Points, in no order, along strands that fork and pass close to each other.
Points whose rows are less than 68.6 apart are linked; no others are. Some points are linked to none.
z786: [-30  10   8  20  -7  -4  11  17   2 -29   2  21 -17   8  18  30  14  -8
 -12  -1   4  14  39   4  14 -16]
z718: [  2 -24 -18 -22   3   7  -8  37  14  33 -17  16  21  11   7  11 -10 -12
  24  13  -5   2 -19 -14 -41 -26]
z852: [ -1  -4  18   3  -7 -23   8 -18   6 -42   9   5   0 -26 -39 -25   6 -20
 -10 -13  25  -1 -13  27  28  36]
z115: [  0  21 -17  29  -8  21 -25  10 -20  16  -8   6 -29  12  35  33  -1  -1
  -7  -2 -18  33  23  -4 -11 -15]
z402: [  2  35  -2  38 -13  22 -17   0 -27  18  -7 -32 -14  -5  19  17  17 -10
   0   1 -16   0   1   9 -26  -2]
z612: [-22 -10 -19   1  23  36   2   2  18  -5  22 -15  -5  35  24  22  -1  -9
 -10  19 -30  23   9  -6 -18 -16]
z31: [ 11 -25  -7 -38 -12 -29   6  17  42  -4  12  12  22 -21 -27  -8  -2 -21
   6 -16  18  -4  17  -9   5   6]
z108: [  4  -3 -25  24 -30 -15 -18  14 -23  -3 -23  19 -26 -28  -6  27  11 -26
  32  -3   0   2   6  20   2  -6]
z394: [  3 -19 -16 -14  24  10 -11   4   1 -20 -11   1 -16 -15 -12 -36  12  25
 -14   9  17  33  -5   1 -14  23]
z480: [-13  -3  23  21 -23 -16   6 -12   2 -39   2   7  -4  -7 -27   6  11 -22
  -4 -17  19   7 -12  22  32  16]
z779: [  4 -21  -5 -23  13  -6  17 -10  47  -8  45   4  30  15  -2   2  -7 -20
  -4   1  -5 -28  32 -11  18   0]
z907: [ -1   1  14  -3   2 -35  16  20  -6  -5 -32  45  -3  -3   0  -4  -9  -2
  -4   1  23   6 -10  -7  23 -23]
z351: [-21 -35  -6  11  23  29 -10  -2  29 -39  11  -5  -8  50  -3   1  -2 -11
 -11   8   4  31 -15  11  14  -2]
z930: [ 11 -35 -23 -24  25   4  -8  -2  16 -22  -4  -9  -5 -19 -30 -42   9  24
  -5  12  20   7  -7   6 -13  26]
z566: [ 19 -31  -2 -20   4 -20   0 -18  27 -29   9   1  13 -25 -41 -37   0 -10
  -6 -12  24 -14 -15  13  20  33]
z154: [-12   7  18  16 -22  -2  -1 -10  -5 -25   0   6  -7  10  -8   9   6  -8
  -6 -11  14  12  -6   2  25   7]
z656: [-22  16  13   1  19   0  33  22  15 -20  15  -6  17  -7   5   3  29  -8
 -29  14   7  -9  29   6 -14  -9]
z599: [-13 -42  -9   1  18  18 -10  20  28 -41  -5  15  -9  25 -19 -10   4  -9
 -14   3  18  39 -19  14   1   5]
z634: [-16  13  14  10 -11  -9   4   7 -14 -18  -8  20 -19   3   6  15   6   3
  -7  -6  10  19  19  -5  23  -1]
z690: [-12  -9   7  10  25   9   2  -9   7 -49   7   1 -16   9  -8 -16   8  10
 -31   3  16  32   3  10  25  16]
z148: [  7  38  12  12 -34 -20  -3   9 -35  13 -12  -6  -2 -43  -8   4  19  -7
  27 -11  10 -28  15   8  -2   1]
z64: [ -7  34  30   1  12  -6  35 -42 -18  26  28 -19   9  11  11   0 -14  29
  -8   7 -32 -34 -12 -10   6   3]
z205: [ -2  45  18  54 -22   4  -1   0 -35  26 -13 -14  -9   0  21  23   9  -6
   3  -3  -7 -16 -16   8 -16 -12]
z877: [ 12  33   4  18 -17  -3 -11  -1 -42  12 -21 -12 -10 -40 -13  -8  20   3
  15  -9  10   2  -4  11 -13  21]
z989: [-18   7 -18  -2  19  25   5  10   2  24  16  -4  -9  20  30  19  -2   4
  -9  19 -30  29  14 -15 -34 -14]
z938: [  0   1 -23 -23 -10 -12  -9  29  -4  39  -7   7   7 -15   9   8   0   3
  23   7  -1  -5  30 -20 -30 -14]
z973: [  9  19 -16  28 -13  13 -38  -1 -28   5 -20   5 -33  -3  13  10   0   6
  -5  -9  -5  43   9   6  -1   9]
z45: [  2  -4 -12   3  20  34   0 -40  -8  13  31 -36  -4  26  13  18 -26  10
  -4 -19 -51 -25  13   7  -7   1]
z431: [ 20 -44 -16  -5 -10  -4 -18  29   7  15 -38  24   8   2 -17  -4  -8 -12
  29  -3  14  10 -47   3 -19 -14]
z699: [ -2 -43  -1  -5   8  -1   1  29  30 -32 -24  19   8   6 -27 -13   6 -20
 -10  -7  27  20 -38  17 -11  -1]
z644: [  1  25  14  19  22  24   4 -44 -27   2  11 -29 -17  10  23 -11  -7  28
 -30   2 -26  -3   0   7  10  10]
z10: [-11  15  -5  -4  14   6   4  22  -9  52  10  11   1  14  22  25 -17   7
  13  14 -33  14  -7 -20 -41 -23]
z61: [  4 -16 -30  31 -21 -25 -10  28  -8  -5 -30  25 -20 -18  -1  17  13 -36
  29   9   0   0 -18  18  -1 -27]
z48: [  9 -13  -2 -42   6 -21  20  30  39   3   8  -6  35 -22 -18 -18  10 -13
  -6   4  15 -14  15  -9 -17  -3]
z540: [-16  47  38  42 -22  -8  20  -2 -25  26  -4 -11   3   4  26  21   6  -2
   3   4  -6 -31 -20  10 -20  -7]
z277: [ -7  -2   3 -24   7 -11  22  33  15  -3   4  -1  22 -15  -4  -7  19  -8
  -9   6  11 -11  18  -6 -21 -10]
z834: [ 14 -29 -13   6 -20 -23  -5  29   0   7 -37  26   1 -10 -13   3  -2 -22
  23  -3  13  -2 -33   9  -1 -20]
z789: [ 13 -11   3 -19  -3  14 -12 -26  11  17   7 -11  19  20  -9 -15 -28   8
  14   3 -12 -22 -41 -15   0   2]
z19: [  4  24  -2  -5   9  10  -7 -18 -16 -12   0 -22 -16 -21   0 -21  14  23
 -15   6   0  18  24  -3   9  23]
z157: [  5   5 -25  26 -21  -7 -24   1 -34  -1 -26  14 -32 -30  -2  19   9  -9
  21  -2   2  28  11  18   5   9]
z81: [ -4   0   4  15  13  19 -23 -21 -11 -41   1  -4 -38   0   7 -19   8  18
 -22   0   7  47   2  18  24  25]
z4: [  5 -10  24 -19  11 -25  21  28   6  -6 -38  38  10  -5  -9 -22  -8   8
 -13   2  31  14 -28  -6   9 -17]
z969: [ -9  -3  -6  -8  19   3   9  38   0  40  -6  17  18   8  18  15 -13  -3
  17  23 -16   5 -17 -12 -54 -29]
z240: [ -7  34  33  15  25  10  28 -50 -22  12  12 -15  -7  21  25  -4 -16  35
 -27   7 -31   0 -18   2  12   9]
z309: [  5  -1 -14   0 -13  11 -24 -48   3  -9  31 -28  -9  16  -3   7 -16   7
   8 -20 -18 -21  23  -4  38  14]
z302: [  8   8 -28   5 -16  18 -38 -40  -8   2  17 -43 -21  -2   3  11   2   1
  13 -11 -30 -10  25   2   9  12]
z630: [ 21 -38 -14 -20  10  -4 -12 -19  20 -15   4  -7   7 -18 -40 -38  -1  14
   4  -3  16 -14 -17   7   4  27]
z195: [  6  18 -18  -5 -18 -22  -5  31 -18  52  -9   7   5 -20  16   7  -5   1
  33   9  -2 -28  24 -10 -32 -25]
z117: [-16  27  46  12 -24 -21  32  -1  -3  14  -2   6  20   2  19  16   1   2
   0   5   9 -29 -16   8   2 -14]
z643: [ 12  17 -20  16 -21  21 -35 -19 -12  22   3 -51 -17  -3   5  17  13 -10
  13  -4 -29  -8   8   4 -25   7]
z443: [-24  17  17  25   8   9  27  16   4 -19   4 -13   6   7  14  14  30 -14
 -20  10   4  -6   5  15 -15  -9]
z188: [ 11 -12   3 -13  22  26  13 -42  -1  13  29 -21  25  22  -6   1 -31  21
   0 -23 -30 -38   2  -3   2   8]
z671: [ 11 -16  -7 -18  20  20  -1 -30   8  20  16 -19  20  22  -4  -2 -31  12
  15  -1 -35 -31 -29  -9  -7  -1]
z144: [ 12  -4  13 -28 -25  -9   0 -13  17  34  12 -10  28   2  -7  -7 -22  -4
  21  -1  -4 -31 -34 -20   0  -3]
z847: [  6  19   3  40   5   4   5  30 -34   2 -40   2  -6 -12   2   2  26  -3
  -2   9  15   6 -16  13 -24 -11]
z103: [ 16 -18   5 -35 -30 -15  -3   9  28  29   7   1  29  -5  -7   4 -17 -11
  25 -10   4 -24 -15 -19  -3 -13]
z483: [  1   3   4   5   2   9   2 -47  -2 -18  32 -16  -2  18  -1  -3 -14   9
  -9 -11  -8 -22  20  -3  46  15]
z472: [ -4  -8 -20 -14 -15   9 -15  -3  13  -1  16 -11  -1  10  -1  12   4  -7
   6  -1  -7   9  24 -13   2   3]
z272: [ 12  23   5  34   3   8  -6  13 -41  -6 -34 -13 -13 -28  -7 -18  29   6
  -7   0  15  16 -18  19 -18  18]
z666: [  5 -28 -28 -33 -13  -6 -18  33  13  30 -17   9  13  -5  -5   6   0  -4
  26   4   2   3   9 -18 -31 -13]
z645: [ -5  -6 -28 -17 -19  -4 -24 -20   9 -13  23 -12 -13 -14 -15  10  10  -7
  18  -9  -2  18  38   1  19  23]
z213: [ 19 -22   3 -25  -9 -11 -16  17   3  22 -30  23  13  -1 -14 -25 -17  10
  18   0  23  11 -42 -14 -12   3]
z775: [ -7 -14 -14 -28   2   1   5   4  39  -3  35   4  17  14   0   7  -1 -12
   2   5  -9  -7  25 -15   5  -6]
z388: [-26  10   3  34 -10  14  10  21  -5 -18   0   5 -11   5  22  36  24 -20
  -9   5  -2   1  23  15 -10 -18]
z9: [  8   1  20  -6   7  -8  18 -46  13 -12  34  -4  22  17  -5  -5 -20   6
 -12 -14  -1 -38  14  -7  46  16]
z167: [ 16 -18  15 -15  17  -9  22 -32  36 -15  39   9  33  22  -5  -6 -20 -11
 -10 -12   1 -37  20  -7  38  12]
z446: [  0  29  11  14  18  21   7 -20 -24 -10  -4 -24 -12  -7  15 -20  10  26
 -30   8  -6   4   2   3   5  14]
z707: [ 12 -18 -10 -45 -14 -31  -2  -6  37  -1  25  13  17 -14 -26 -14  -6  -7
   7 -11  14  -2  30 -23  28  20]
z386: [-17  34  38  -6  -8 -19  35 -15   3  24  28  -7  20   3  15   4  -1   8
  -3  10 -10 -36 -12  -6  -1  -3]
z153: [  1   3  -5 -12  16   4  -5  24  -9   5 -24  18  -8   0  -1 -22   2  21
 -11  11  19  31  -1 -14 -12   7]
z80: [ 10  12   2   8  26  36  -5 -45 -28  16  17 -43 -13  14  22   5 -21  25
 -24 -15 -48 -21  12  13  -5   7]
z456: [  6 -16  10 -31 -22 -23  10  23  22  30  -4  29  21  -2  10  13 -32  -7
  26  -5   6 -16 -14 -19   4 -32]
z538: [ -1  11  -4  33  10  -9  18  39 -22   1 -38  22  -5  -4  13   5  21  -9
  -3  17  10   0  -8  13 -15 -32]
z571: [-11   7   6 -15  19  -6   7 -15   6 -41  18   8 -14  -6 -15 -23   3  17
 -26  -3  17  22  34  -4  41  24]
z812: [ 14   4   7  30  -1  24 -26 -47 -20 -14   3 -36 -22   9   1 -14  -7  14
  -5 -15 -10 -11 -26  16  27  20]
z400: [ -7 -22  15 -11  28  -1  19  39  13 -26 -36  34   8  11  -9 -16   4  -3
 -20   6  25  28 -30   3 -10 -17]
z945: [ -1  12  -8 -23  17  -1  -6 -22  -3 -26  16  -6 -20 -22  -9 -20   8  25
 -17   1   6  26  43  -6  26  27]
z985: [  5  34  -3   7 -22 -25   2  24 -33  38 -17   2   3 -35   6   1  11   0
  26  -3   9 -31  19  -2 -19 -14]
z892: [ -2 -13  18 -22 -13 -30  17  22  21   4 -13  43   9   8  10  14 -22  -7
   7  -2  12   1  -3 -16  25 -29]
z455: [-23 -18  -5  13  15  23   5   1  24 -25  17  -7   3  39  14  18   7 -15
 -11  11  -9  18   2   6   1 -11]
z951: [ 12  -6  -1  -8  10   6 -14  22 -15  17 -30  30  -1  12  -1 -14 -14  17
   5  11  17  26 -28 -18 -11  -4]

A fork is a point with three links, a tip a point with one. Leave the first point through the second and follow the links. Name the first fork or tip that comes.
z699; z599 -> z538
z205; z540 -> z644
z930; z630 -> z707
z644; z446 -> z81

Name the points in between on the shortest way along the links from the first point to the second, in order.
z671; z455 -> z789 > z144 > z103 > z456 > z892 > z907 > z4 > z400 > z699 > z599 > z351
z157; z480 -> z108 > z61 > z834 > z431 > z213 > z951 > z153 > z394 > z930 > z630 > z566 > z852
z690; z4 -> z571 > z945 > z19 > z446 > z644 > z80 > z45 > z188 > z671 > z789 > z144 > z103 > z456 > z892 > z907
z351; z666 -> z455 > z612 > z989 > z10 > z969 > z718
z707; z951 -> z31 > z48 > z277 > z656 > z443 > z388 > z786 > z634 > z154 > z480 > z852 > z566 > z630 > z930 > z394 > z153
